Each row is a point on a landscape with many valleys, with its height.
From any point a ball takes the steepest step (drop divided by distance) to one of its 3 nearest points. It stops when none of these is lower. Distance is the straight distance between rows; heights are no part of it.
sevaz height 348: -32	-5	-17	-3	-7	11	27	43	-9	-23	47	-27	-8	-22	-18	-8	1	-8	-7	-9	26	-20	21
dore height 602: 3	-39	7	-40	72	-3	-36	-1	65	29	0	8	8	11	-14	-39	-2	27	-24	-10	-45	-44	21
Zupo height 575: -3	-2	27	5	28	2	-2	18	44	61	1	-21	-20	-3	-20	-53	-30	32	-9	-4	9	-26	28
Pegon height 381: -27	-19	27	-32	7	2	2	15	-6	-14	85	9	16	-29	-4	-9	17	26	16	-1	-31	12	52
pilu height 521: -10	-21	-42	-22	-18	-27	-26	33	14	-34	-8	27	-49	-10	52	-3	-6	-20	46	-70	10	47	-24
Dinu height 237: 11	21	24	56	-38	-5	-20	-15	-43	-36	-10	60	-13	-2	-34	8	32	-13	-28	1	38	-1	-10
bute height 438: -8	-17	12	-21	-33	27	16	-34	13	78	-36	-80	48	10	-19	19	-13	-36	-1	30	13	-22	7
rufir height 567: 14	26	-32	20	5	-18	-8	-6	-7	-22	-19	-4	-25	25	-2	25	12	-22	-6	16	0	-7	-42
Vogo height 673: -19	7	17	3	-30	-1	52	-74	-9	3	11	5	54	17	-7	11	-20	13	-14	29	-12	5	40
nisu height 565: -2	9	14	15	32	7	15	15	32	37	-17	-27	-35	14	3	-20	-34	30	14	-9	4	15	7
bobuf height 333: -2	-5	-30	-4	34	3	26	16	10	10	14	-29	-6	22	2	9	-21	24	-1	-1	-10	7	-9
vipo height 613: 5	24	5	34	-14	3	4	-16	-43	-39	3	26	-2	19	-11	20	24	9	-9	20	2	9	1
sifog height 493: 41	12	10	39	-4	2	-5	-50	-57	10	-20	16	16	-8	-29	7	4	-26	-13	6	-3	6	-12
dider height 484: 31	25	-11	32	2	-18	-25	4	-54	-11	-10	55	12	12	-10	-13	58	-53	-24	-3	22	-9	-53
maz height 544: 12	13	6	36	12	4	14	-17	14	40	2	-6	-26	20	-12	1	-25	14	9	-8	2	54	3
Komup height 578: -18	-15	14	-12	-51	13	30	-59	10	24	-33	-2	87	13	-8	2	-28	6	7	17	-6	-17	40
lipim height 399: 26	2	27	20	-39	-2	13	-49	-39	17	-20	1	31	-20	-25	-6	-19	-51	-23	23	22	-28	-2
Revi height 667: -15	-2	-36	-10	-21	-1	-6	60	2	-24	17	-42	-40	-46	14	-35	18	-41	23	-30	38	-31	19
tov height 459: 26	-10	16	23	-39	12	10	-81	-15	1	-20	31	32	-7	-10	0	-21	-11	4	12	-20	-5	11
Mor height 745: -20	17	-17	-23	5	-5	40	-7	-21	-18	3	-13	24	30	-11	37	34	-4	-5	42	5	-13	-4
rim height 724: -7	-24	2	-53	-6	2	-14	31	-21	-52	43	4	28	-63	70	1	63	-4	17	-25	-51	18	14
fisa height 712: 15	-5	-17	-61	59	-8	-27	22	70	20	-3	16	-6	5	36	-11	1	-11	3	-15	-72	-49	-25
fedar height 273: -31	-21	-6	20	-37	-4	14	29	-1	-54	18	6	-33	-30	-32	8	-22	-7	-12	-27	54	31	21
Les height 427: 8	19	-25	27	18	-13	-10	-2	-4	12	-38	-18	-41	34	1	-3	-16	-6	23	-12	4	21	-37
gok height 523: -21	21	-21	-17	3	6	40	2	-11	6	0	-45	41	25	-19	7	-3	-7	-2	23	9	-23	-17
fupo height 230: -8	-1	-25	12	-14	-52	-13	45	-3	-40	-19	-9	-79	-16	16	10	-1	-34	24	-31	45	19	-35
kora height 547: -26	-40	-17	-48	-18	10	-1	45	-28	-55	32	0	-15	-60	-12	-29	8	5	-18	-56	14	-4	58
vur height 536: 1	14	-12	-19	52	12	0	26	43	39	-27	-1	-27	38	36	-1	-27	34	0	-3	-5	8	-17
dode height 119: 48	1	-2	13	4	-3	-14	-31	7	60	-59	-37	-8	49	5	7	-20	13	25	19	14	6	-30
Rir height 362: 4	-5	5	-23	43	-16	-50	52	37	41	1	-3	-49	-8	23	-30	-7	38	34	-50	-19	1	-2
kubet height 689: -12	9	21	32	-19	-25	-24	6	-7	-49	-35	-18	-60	-5	-42	-6	-5	-44	-13	-19	61	26	-20
ros height 274: -22	26	-6	20	-32	8	43	-4	-8	-14	26	-18	11	2	-37	2	-21	-16	-18	12	21	-7	19
bunef height 423: 18	-25	62	-28	79	-18	-68	31	54	23	-13	26	-33	2	16	-23	-3	23	-22	-20	-49	-3	-30
Dule height 816: -23	-28	6	-27	-11	34	21	-55	10	40	-14	17	93	19	15	36	25	35	24	28	-10	14	33
Vuta height 409: -11	-5	-8	-11	2	49	32	-29	39	44	-24	-16	77	22	-13	4	-4	1	2	13	1	-8	31
kere height 198: 17	18	15	6	-19	23	32	-25	-20	30	-20	-59	20	6	-28	29	-20	-30	-12	44	24	-21	-15
bek height 543: -8	-19	-47	-24	-31	-26	-6	38	19	-37	2	28	-42	-15	71	37	8	-23	47	-60	-12	50	-27
pobel height 278: 16	42	35	6	-87	-32	18	-32	-27	-21	10	12	51	17	8	0	2	-42	-47	55	38	-28	32
dasak height 596: 19	10	25	32	-10	2	-12	-67	-72	0	0	48	21	10	-8	6	30	6	8	27	-22	13	-6
logi height 222: 10	33	42	37	-60	-6	12	-16	-22	-31	8	-3	29	-6	-28	23	-27	-33	-36	40	42	-22	20
Fol height 538: -14	-14	-42	-31	-7	2	13	38	-4	-60	19	10	-20	-32	57	8	6	-17	27	-57	9	9	-10
momi height 425: 40	18	14	40	-13	-7	-9	-49	-28	42	-29	-15	-1	-12	-24	-5	-5	-34	8	26	15	-9	-13
Sedo height 297: 23	37	25	54	-25	-6	-23	24	-52	-1	-12	35	4	-11	-14	-6	40	-67	-47	8	49	5	-18
med height 861: 5	-4	-29	33	9	-32	-15	-4	-30	-59	4	29	-39	17	5	33	18	20	12	-29	-19	40	-38
tefe height 365: 21	18	12	64	-26	-14	18	-18	-5	5	-7	-9	-28	4	-37	9	-40	-25	-9	-15	23	18	19
dages height 421: 1	20	-11	-20	37	-8	-34	55	56	37	-9	-4	-46	-8	30	-43	-18	17	15	-11	-19	-42	0
dez height 290: -20	-20	14	-30	-8	5	-19	40	-21	-59	44	15	-7	-31	22	13	24	40	4	-17	-10	48	-5
Tades height 517: -17	-27	-11	-52	40	9	-4	27	9	9	50	5	47	-3	4	-27	27	29	1	16	-62	10	6
vutu height 388: 3	-3	17	54	-10	-33	-12	-12	-45	-45	-7	58	-19	9	-10	27	15	-2	-4	-13	18	33	5
kiv height 193: -9	3	-17	6	10	-14	-13	46	30	1	-8	-17	-65	1	11	-25	-13	16	45	-27	27	21	-7
fek height 440: 13	31	23	23	-19	-13	-14	-33	-63	-61	10	40	8	15	-3	36	37	22	-27	34	-4	10	-1
zeli height 478: -8	0	-44	-33	35	24	16	36	17	11	18	-16	-6	15	8	-12	-6	23	7	-7	-29	-23	-2
Reg height 549: 2	-10	2	-19	53	-7	-15	36	58	32	-7	-25	-34	-3	-26	-58	-7	19	4	-2	-5	-49	14
Nodo height 656: 15	-39	26	-49	74	-22	-56	18	64	-5	8	26	18	-10	14	-16	6	2	-38	10	-81	-31	-13
kazim height 277: 51	-17	10	19	4	10	-20	-73	-11	54	-49	8	19	15	-5	3	-27	-26	27	10	-3	0	-24
Lok height 696: -23	41	21	-9	-55	-20	58	-36	-16	-20	22	-1	56	25	19	-8	-32	-19	-20	13	14	-20	61
mufi height 492: -24	16	26	-22	-20	-7	44	-48	-18	-21	19	16	23	8	-4	38	30	31	-24	41	-2	0	31
koz height 748: -11	-26	18	-36	74	20	-27	4	61	36	-5	28	17	-11	18	-24	1	56	-33	-20	-61	11	-30
kag height 62: 20	47	28	34	-16	-25	-13	1	-49	-59	-22	44	-1	1	-18	12	36	-19	-26	30	23	-20	-4
tuz height 660: 0	9	63	3	-17	-28	-1	-86	-35	-23	36	44	2	10	24	34	57	22	-20	41	-6	26	2
Pek height 513: -16	-8	-8	-2	28	27	24	-3	-6	-11	27	3	7	6	-25	21	-8	57	-4	12	-29	21	9
Beni height 445: 1	16	1	-47	28	-58	-56	80	63	57	-28	48	-38	-3	45	-22	-1	39	30	-30	-23	-23	-5
soka height 118: -28	-19	-9	25	16	-1	-15	39	25	3	8	-17	-70	-7	-3	-28	-19	23	30	-21	27	27	11
Dabu height 642: 16	-4	-32	-49	51	-7	-33	43	59	-11	30	1	9	-27	43	-14	20	-2	11	-15	-62	-29	-5
Pum height 366: 12	18	10	51	-13	-1	-12	-8	-37	-26	-21	6	-35	5	-31	16	3	-30	-11	-3	32	7	-13
fome height 573: 2	-1	-17	20	23	19	10	-29	-8	-1	-24	1	20	30	-5	23	-3	47	15	20	-31	19	-26
divad height 463: -9	-33	-25	-33	-22	9	-7	45	-11	-33	-18	-31	-50	-39	8	-21	-16	-25	22	-52	56	5	-13
vefis height 522: -3	-11	38	-13	55	15	-19	-8	44	70	-36	23	-5	6	-1	-12	-11	48	-17	-23	-22	7	-3
rere height 600: -32	-9	-24	-35	7	0	26	1	-15	4	35	15	17	2	-21	-3	18	46	-6	19	-24	29	19
fimeg height 224: 30	37	16	50	-31	-2	-19	-18	-60	-21	-11	46	11	-11	-15	-10	35	-39	-26	17	23	-14	-16
kosis height 449: 0	1	-18	4	-12	-17	-6	20	-36	-74	9	20	-12	14	10	38	23	-8	0	3	7	1	-11
Feru height 494: -13	-4	12	-37	-10	-9	27	28	-27	-66	50	12	7	-18	19	33	37	20	3	8	30	9	27
Dipu height 309: 34	-32	22	11	-12	13	8	-72	2	61	-56	-3	3	12	-14	15	-45	-2	33	7	16	0	4
Zag height 631: -23	-32	26	-31	34	45	-6	-25	61	38	-1	25	81	-12	5	3	7	40	-29	-4	-36	6	31
vem height 510: 3	-19	-22	-35	56	-15	-50	14	55	8	12	1	-13	-16	-19	-36	-8	13	4	-2	-54	-38	34
nilot height 560: -5	-30	12	-4	45	9	-24	31	34	23	31	10	-14	11	18	3	-21	47	24	-13	-52	49	-32
rup height 812: 2	-16	-21	-12	26	35	-11	-38	17	18	-55	-12	69	12	10	37	25	15	14	28	0	1	-13
Ses height 275: -14	-6	-14	14	-13	8	9	20	-32	-77	10	25	-36	-7	-13	28	14	6	-4	-13	21	39	-7
Mog height 604: -14	-1	-32	-7	26	5	-11	35	12	-2	21	10	-20	6	28	6	-17	34	18	-20	-38	19	-28
rugas height 554: 3	36	43	-4	-48	-30	24	-62	-25	-27	25	42	20	9	14	22	32	6	-25	49	20	-13	33
reko height 661: 12	-33	5	-1	-46	15	10	-63	24	19	-38	10	98	-21	31	35	-52	-20	31	-10	7	-21	34
bepa height 187: 8	24	4	22	8	0	13	-1	-8	42	-35	-62	-23	21	-21	15	-29	-18	18	23	20	-1	-26
Dozi height 286: 24	-1	-17	-1	9	36	3	-62	28	52	-53	11	41	10	-7	13	-30	15	17	-2	-4	15	1
til height 383: -17	11	-12	28	0	6	22	19	18	13	32	-10	-9	-7	-28	-37	-29	7	-14	-14	-16	1	33
zigeg height 282: 11	13	-12	43	-12	6	11	-29	-16	-15	-4	-6	-20	16	-22	11	-19	-6	11	10	1	36	11
Gopo height 506: -31	-9	-14	3	-4	26	1	47	3	-7	36	-22	-45	-40	-21	-40	7	-12	13	-33	31	-18	18
pinif height 472: -12	-8	21	12	24	18	1	-7	61	66	-16	-8	24	11	-27	-60	-24	-4	-30	-16	-22	-34	65
lonuk height 430: 9	8	-3	14	-22	-6	-4	50	-13	-81	1	-9	-16	-7	-19	27	11	-41	-34	4	57	-18	-21
luk height 650: -14	14	-10	-13	-51	2	50	-55	0	24	3	5	75	9	-2	-8	-30	-11	-8	13	10	1	36
Gulab height 639: -4	3	-7	-16	-13	-19	-2	6	-17	-77	26	31	-5	-3	24	43	50	24	12	-7	-16	16	-21
taz height 735: 7	-9	-29	-26	26	10	-23	53	28	-22	43	-20	-26	-19	24	-42	4	-11	26	-29	-13	-39	19
mub height 307: 47	-1	-16	20	27	16	-19	-61	-26	22	-54	-1	14	22	3	10	5	-16	14	15	-12	1	-48
Bas height 618: 15	20	-17	8	-1	-10	-1	-27	-53	-54	-1	31	2	18	4	30	43	11	3	23	-9	7	-27
duveb height 393: 33	-33	19	-8	-37	4	15	-53	2	59	-46	-69	23	-22	-7	20	-37	-54	13	40	25	-33	-22
Virim height 721: 4	-14	-24	-49	10	-10	-36	52	-7	-58	26	-9	1	-56	57	-22	50	-28	17	-56	-22	-11	28
zov height 153: -30	31	21	-1	-20	-13	37	-18	-31	-14	46	13	16	16	-17	18	7	6	-15	32	5	-18	43
Palov height 640: -16	-4	-35	-18	0	5	0	64	-12	-29	18	-20	-30	-22	1	-27	0	-25	12	-37	26	-20	4
nom height 564: 3	-17	-19	17	-13	-32	-20	3	-17	-76	-15	30	-43	11	-4	30	10	-33	-1	-25	27	20	-29
rogo height 662: -4	-13	-27	-34	19	-7	-13	49	9	-37	40	17	11	-49	67	-1	29	-13	27	-21	-73	5	6
Posok height 166: 22	1	13	11	-13	9	16	-26	10	47	-58	-54	-6	17	-13	6	-29	-26	-7	31	7	-12	-23
pof height 635: -23	12	14	-41	-6	-20	24	15	-39	-85	50	14	1	-5	50	55	54	13	15	6	-1	-3	-6
kor height 329: -16	11	-7	-6	0	14	50	19	-4	39	17	-49	7	9	-44	-22	-19	-11	-14	19	11	-15	11
ponef height 509: -2	26	-31	-5	33	-29	-9	27	28	19	-27	-33	-52	35	37	-7	-26	23	31	3	6	-2	-27
sizon height 337: 35	-19	21	10	-35	14	7	-61	22	81	-54	-39	15	-7	-6	-1	-56	-18	3	14	24	-10	-9
seb height 802: 8	3	-22	1	-13	37	12	-52	-1	4	-50	-7	53	15	2	32	13	-3	11	39	-14	-26	-12
meve height 611: -21	-11	12	-22	33	14	8	22	45	64	6	-52	3	11	-43	-49	-10	-26	-24	21	5	-42	26
Nefat height 561: -17	-31	21	-2	-9	33	12	-20	55	59	-5	7	59	21	-32	-34	-11	0	-27	-22	-36	-16	52
pumid height 292: 34	-18	10	17	10	29	-3	-62	1	26	-40	15	45	25	-5	36	-12	23	5	9	-27	39	4
boz height 121: -17	14	24	15	-10	-33	-1	-15	-40	-58	39	35	3	7	0	42	26	33	-21	15	-22	28	2
buz height 310: 31	40	46	36	-41	-12	-10	12	-44	-13	0	47	30	-17	-16	-3	59	-44	-50	45	54	-43	17
kesib height 498: -5	-29	-16	-44	-12	-5	-18	57	14	-29	12	13	-14	-52	70	8	23	-25	23	-83	-34	60	-24
Radif height 21: -17	29	29	-3	19	-30	-9	80	45	57	-41	-46	-31	21	14	-36	-19	45	24	5	32	-17	-4
roraf height 148: 43	1	32	16	-16	-18	-13	-27	4	74	-62	-58	-10	4	-26	3	-35	-23	25	32	28	-1	-37
Bis height 377: 30	29	39	51	-38	-11	-31	-3	-51	14	-19	-11	-24	-19	-28	-5	0	-69	-10	14	46	-4	-25
votin height 279: 13	4	32	19	-17	23	23	-30	30	79	-35	-12	-7	13	-9	-18	-81	8	10	-3	12	-1	23
rak height 551: -19	-5	1	-18	19	17	13	-15	54	75	-25	-19	44	16	-25	-47	-5	-16	-25	-4	4	-36	59
dipo height 710: 15	27	-16	10	3	-38	-23	1	-39	-63	-3	59	5	15	27	16	71	-6	-13	-2	5	-14	-32
tekaz height 134: -3	18	-17	24	8	4	12	13	-5	1	7	-39	-19	15	-15	7	-19	-4	3	9	14	10	-2
zon height 593: -6	-14	-46	-24	8	1	-13	58	41	-14	12	-3	-58	-49	59	-22	4	-11	43	-50	-17	0	-9
ler height 489: 12	-6	-30	17	16	-6	-6	25	-13	-39	1	-3	-34	13	23	21	-13	16	21	-24	-3	20	-27
rufub height 255: 14	-13	30	-18	71	8	-47	43	45	31	10	26	-43	8	9	-17	-11	49	-3	-23	-40	26	-22
Sov height 559: 11	-11	-20	-46	34	-9	-23	30	14	-5	60	4	15	-8	34	-13	17	6	5	-11	-56	-9	-1
terub height 240: -15	-8	-9	16	1	-9	-1	37	11	-2	10	-36	-73	5	0	-17	-18	5	36	-29	45	10	0
dati height 188: 8	23	18	40	-16	10	0	-13	-5	38	-31	-51	-25	13	-17	7	-35	-28	-11	29	22	6	-27
nogu height 482: -17	19	-24	-28	54	-5	-19	46	65	56	-17	16	-17	10	33	-17	-9	28	4	-8	-13	-38	-32
lomu height 725: 3	30	22	-21	-5	-25	18	-44	-39	-45	27	42	16	11	14	43	52	12	-26	50	23	-19	15
zezu height 412: -17	-24	3	10	15	1	8	-2	32	41	37	-6	14	5	-42	-41	-17	-1	-37	-4	-33	-36	54
memom height 341: -21	-14	4	-2	25	20	3	21	32	13	35	7	7	-3	-30	-21	1	41	-3	0	-36	9	36
vil height 776: -1	3	-15	-14	3	1	14	-42	-30	-17	-15	5	38	40	6	32	37	23	14	41	-15	-7	-4
Lalif height 500: -1	-11	-44	-3	-24	-33	2	28	-17	-80	-7	16	-47	-4	30	34	19	-35	8	-40	40	14	-38
Bapud height 701: 10	22	30	-10	-33	-22	32	-78	-36	-6	7	1	42	23	-1	17	26	-20	-11	53	9	-21	31
suf height 634: -5	-10	-36	-32	-7	3	-7	48	-3	-52	18	-20	-32	-51	41	-23	20	-19	15	-49	10	3	18
biba height 344: -33	8	4	22	-40	-6	17	29	-18	-75	4	3	-7	-22	-29	7	-7	-30	-29	5	61	-2	12
pez height 328: 36	44	19	29	-27	6	0	-24	-64	-13	-15	22	24	-1	-13	8	44	-41	-45	45	14	-22	-14
Kes height 552: -17	-18	-17	-19	-19	5	14	64	-14	-65	15	-17	-39	-19	-18	3	8	-22	-15	4	63	-8	9
tosi height 339: 25	15	-20	21	20	-7	12	-40	-11	24	-60	-24	-17	19	-9	12	-6	-16	8	19	-1	-12	-52
kaz height 515: -11	7	-25	1	-1	-12	4	20	15	-41	0	-13	-40	16	28	16	0	5	22	-25	-3	11	-29
fiv height 694: -22	29	-29	-5	-4	5	24	50	-23	-55	10	-12	-19	10	-17	15	-10	-12	-3	10	26	-10	-15
keda height 120: -10	-4	3	-6	-30	20	22	-38	31	61	-12	-18	62	6	-5	-32	-53	-10	-8	-22	-15	-19	54
zor height 267: -20	-16	-2	-5	6	21	7	34	-4	-54	39	0	-32	-31	-8	7	12	12	15	-22	-5	21	2
Guf height 284: 17	42	26	34	-43	4	-13	10	-44	-25	-5	-13	15	-8	-36	4	17	-58	-59	32	36	-20	-3
gige height 804: -6	-11	1	-17	-9	17	15	-68	-11	11	-20	3	69	14	10	34	23	35	13	33	-1	3	24
bomu height 235: -28	-15	-15	5	3	28	10	35	-3	-29	49	-2	-25	-31	-26	-2	8	16	-3	-31	10	18	20
meko height 585: -19	14	-3	19	-17	-59	-10	32	-6	-27	-37	-51	-55	6	-16	2	2	-42	-6	-17	64	21	-48
vip height 378: -4	-24	0	-4	-18	38	38	-41	41	63	-30	-24	76	8	-5	-7	-32	-10	4	-11	4	-6	37
pefub height 465: -1	47	44	31	-40	-19	-9	-18	-26	-56	21	52	15	-3	2	22	16	6	-29	44	33	-1	40
vig height 407: 1	-22	8	-12	42	13	-27	38	28	13	44	9	-23	-31	-11	-16	-5	31	10	-21	-54	18	3
tebo height 550: 2	-59	39	-25	32	-21	-28	29	-4	-31	63	7	38	-60	27	-23	31	11	18	9	-61	8	17
nadi height 456: -1	-6	-37	-24	-11	-2	-19	52	18	-22	21	18	-33	-39	55	-4	7	-5	31	-55	-28	25	-19
sut height 603: -20	-21	18	-31	38	5	-9	25	7	21	56	36	35	-21	4	-18	5	42	0	19	-68	12	-4
razad height 254: -4	-9	-8	11	-1	32	36	-22	16	66	-27	-33	37	8	-19	-5	-30	-8	-7	12	15	-20	23
dig height 401: 11	22	-12	50	-5	-28	-21	25	-31	-23	-23	16	-25	18	-7	-1	45	-55	-21	-14	37	-6	-56
Raduk height 340: 16	37	0	54	-2	-17	-27	14	-43	-10	-12	-5	-31	6	-26	4	28	-64	-31	8	34	-8	-40
Tesa height 823: -23	-11	35	-28	-36	-8	19	-89	-13	6	-8	25	70	17	22	45	31	17	8	41	5	2	26
tef height 313: 30	41	36	49	-57	-14	-11	-23	-43	-8	-10	43	5	-23	-19	-25	-14	-57	-32	6	33	-7	17
pifip height 729: -20	-7	-42	-28	11	-4	17	-10	-8	3	12	-1	22	25	18	8	15	37	3	31	-31	-6	-22
duda height 350: 26	18	27	7	-67	-26	23	-58	-28	14	-11	-16	60	-4	-14	11	-12	-60	-23	52	25	-37	-1
zunuf height 468: -1	-46	5	-22	28	10	-18	42	-2	-23	53	3	-6	-40	22	-26	18	11	21	-25	-58	16	-1
vob height 363: -27	9	-27	8	34	19	33	15	26	35	9	-42	-14	22	-15	-38	-26	4	1	11	-3	-29	3
gatob height 474: 30	5	-31	35	14	2	-20	-48	-59	10	-32	37	14	18	-9	6	33	-5	0	11	-15	3	-25
Fazu height 529: -33	-11	-20	-23	-12	-30	-22	62	21	-2	-20	-37	-72	-16	27	-41	-9	-15	50	-51	47	3	-19
Zun height 296: -29	-10	1	-17	-6	7	15	29	-26	-36	61	11	2	-13	-21	2	13	24	8	-19	-11	23	32
nidok height 469: 10	-39	6	-6	55	18	-40	31	58	8	21	-3	-13	-7	-11	-42	-6	21	-17	-7	-54	-13	11
Fof height 372: -10	-31	-19	-16	16	-1	-28	51	18	-15	37	1	-38	-3	45	3	-5	17	31	-52	-31	49	-22
Fir height 380: 23	14	-3	38	-11	19	19	-40	-16	6	-10	1	-5	12	-28	13	-32	-15	-2	13	-6	3	-9
diru height 424: -11	15	24	34	-45	9	10	-4	-5	-61	28	29	-1	2	-26	10	5	-3	-28	14	32	15	23
zipuv height 306: 3	22	-13	19	-11	2	22	-27	-21	-7	-26	-24	5	4	-26	20	6	-7	-21	41	3	-24	-15
Kaso height 483: -4	5	-5	17	-6	18	9	-30	-9	12	-1	17	12	22	-9	20	-29	28	1	-6	-14	28	-2
baveg height 413: 44	-5	5	17	-18	11	-15	-48	-30	42	-39	-16	27	-21	-28	8	-1	-39	-14	17	11	-25	-33
geluz height 349: 21	-8	0	-15	40	26	-15	-29	34	54	-64	8	15	26	35	10	-22	37	11	-7	2	15	-41
lazi height 293: 27	41	44	61	-59	-3	-13	-6	-28	-14	-1	33	28	-23	-8	-9	13	-49	-55	33	30	-31	-4
Panif height 441: -20	-10	-3	-15	-1	8	14	24	-22	-48	55	12	17	-15	14	19	30	39	8	2	-34	27	-17
lag height 325: -34	-34	12	-34	8	-17	3	41	-36	-51	59	22	7	-33	32	20	31	28	17	-10	-20	34	4
Nutam height 805: 30	16	-3	24	1	-2	1	-39	-36	-30	-6	8	-9	15	-16	26	30	25	-8	2	-24	22	-30
miko height 579: 18	1	15	-11	48	21	1	7	49	65	-31	-24	-12	13	-14	-30	-35	43	-2	1	4	-16	23
Kodod height 548: 0	17	3	-41	49	-8	-22	21	53	67	-50	28	-26	39	58	5	-11	44	15	-30	-3	-9	-32
bitu height 212: -19	-13	-16	0	-25	16	-12	27	-15	-56	-5	-4	-58	-1	-18	5	5	-20	-1	-38	41	13	-2
tozam height 617: 0	15	-48	-16	39	0	11	15	39	11	-12	2	-14	39	36	24	-11	19	15	-2	-24	-10	-46
gena height 418: -22	-17	6	-12	10	20	21	-35	-2	26	18	9	40	8	-1	12	21	52	-7	29	-37	30	18
kuz height 84: -23	-23	-12	-20	22	17	19	-2	38	41	0	2	26	11	-12	-17	12	32	-11	13	-24	-12	21
gita height 446: -15	-9	17	19	39	2	-28	31	33	36	34	-2	-37	-8	-17	-41	-9	38	10	-31	-18	6	14
nele height 300: 2	-21	-15	7	7	0	-10	28	4	-23	11	-2	-43	-1	4	11	-7	18	27	-43	-3	52	-4
kol height 351: 39	-41	15	19	-39	-7	-10	-78	5	56	-39	11	12	-27	-2	-11	-62	-32	31	0	23	-31	-14
Figo height 211: 29	-1	-9	31	5	20	-18	-66	0	38	-42	-5	-6	27	-3	9	-24	4	3	4	-5	24	-3
gava height 370: -11	-11	-25	-23	33	44	22	4	27	54	-11	-37	48	15	-24	-8	-8	-6	-5	9	7	-19	-2
Fup height 645: -11	0	-45	-39	25	-7	24	26	-11	-29	34	4	10	3	26	27	29	40	9	1	-32	20	-25
nilus height 417: 45	-1	32	35	-38	-12	-5	-67	-31	38	-16	8	23	-17	-35	-17	-29	-56	-5	14	-6	-23	-12
Mep height 253: 12	18	4	4	5	-5	-1	22	19	56	-37	-57	-39	44	4	-16	-23	24	21	12	28	1	-22
Gufum height 555: 3	-2	-7	2	-10	31	42	-31	22	33	-5	0	33	14	-9	-8	-45	39	-3	5	-12	13	27
nog height 414: 16	9	28	-5	-82	-32	22	-75	-47	7	-8	14	72	-24	17	-5	-38	-48	-6	20	24	-35	24
Bibe height 308: -36	-34	-25	-18	-16	-9	-24	34	-6	-40	-16	-19	-71	-16	-8	-28	-27	-9	4	-54	66	36	2
Siga height 471: -48	1	15	-7	-31	14	23	47	-4	-43	53	0	-12	-44	-27	-22	-1	-11	-20	-29	15	-6	58
pif height 298: -8	-4	-6	7	-10	23	46	-11	16	55	1	-76	15	20	-23	-11	-26	-19	-11	24	17	-23	16
selap height 394: -11	-14	-25	-16	40	2	4	19	12	6	46	-10	11	-1	-17	-46	13	9	-5	-1	-41	-24	26
Zege height 218: 3	16	11	4	-3	9	5	-6	19	87	-30	-51	-14	21	-16	-12	-34	7	4	12	21	4	2
beso height 402: 1	-1	-3	-36	52	-14	-38	57	67	21	1	8	-53	-10	39	-37	-5	21	21	-35	-37	-16	-21
dat height 369: -34	7	16	-6	-20	3	17	6	-45	-48	70	25	-5	-9	-2	19	18	34	-12	5	20	24	23
sina height 743: 0	1	10	30	21	0	-14	1	-22	-19	14	22	4	21	-1	37	0	30	13	8	-33	56	-30

Where does a ball stop that starts at each point below?
nilus => logi
dasak => Figo
momi => logi
taz => nele
Fup => bomu
pefub => bitu
rim => bomu
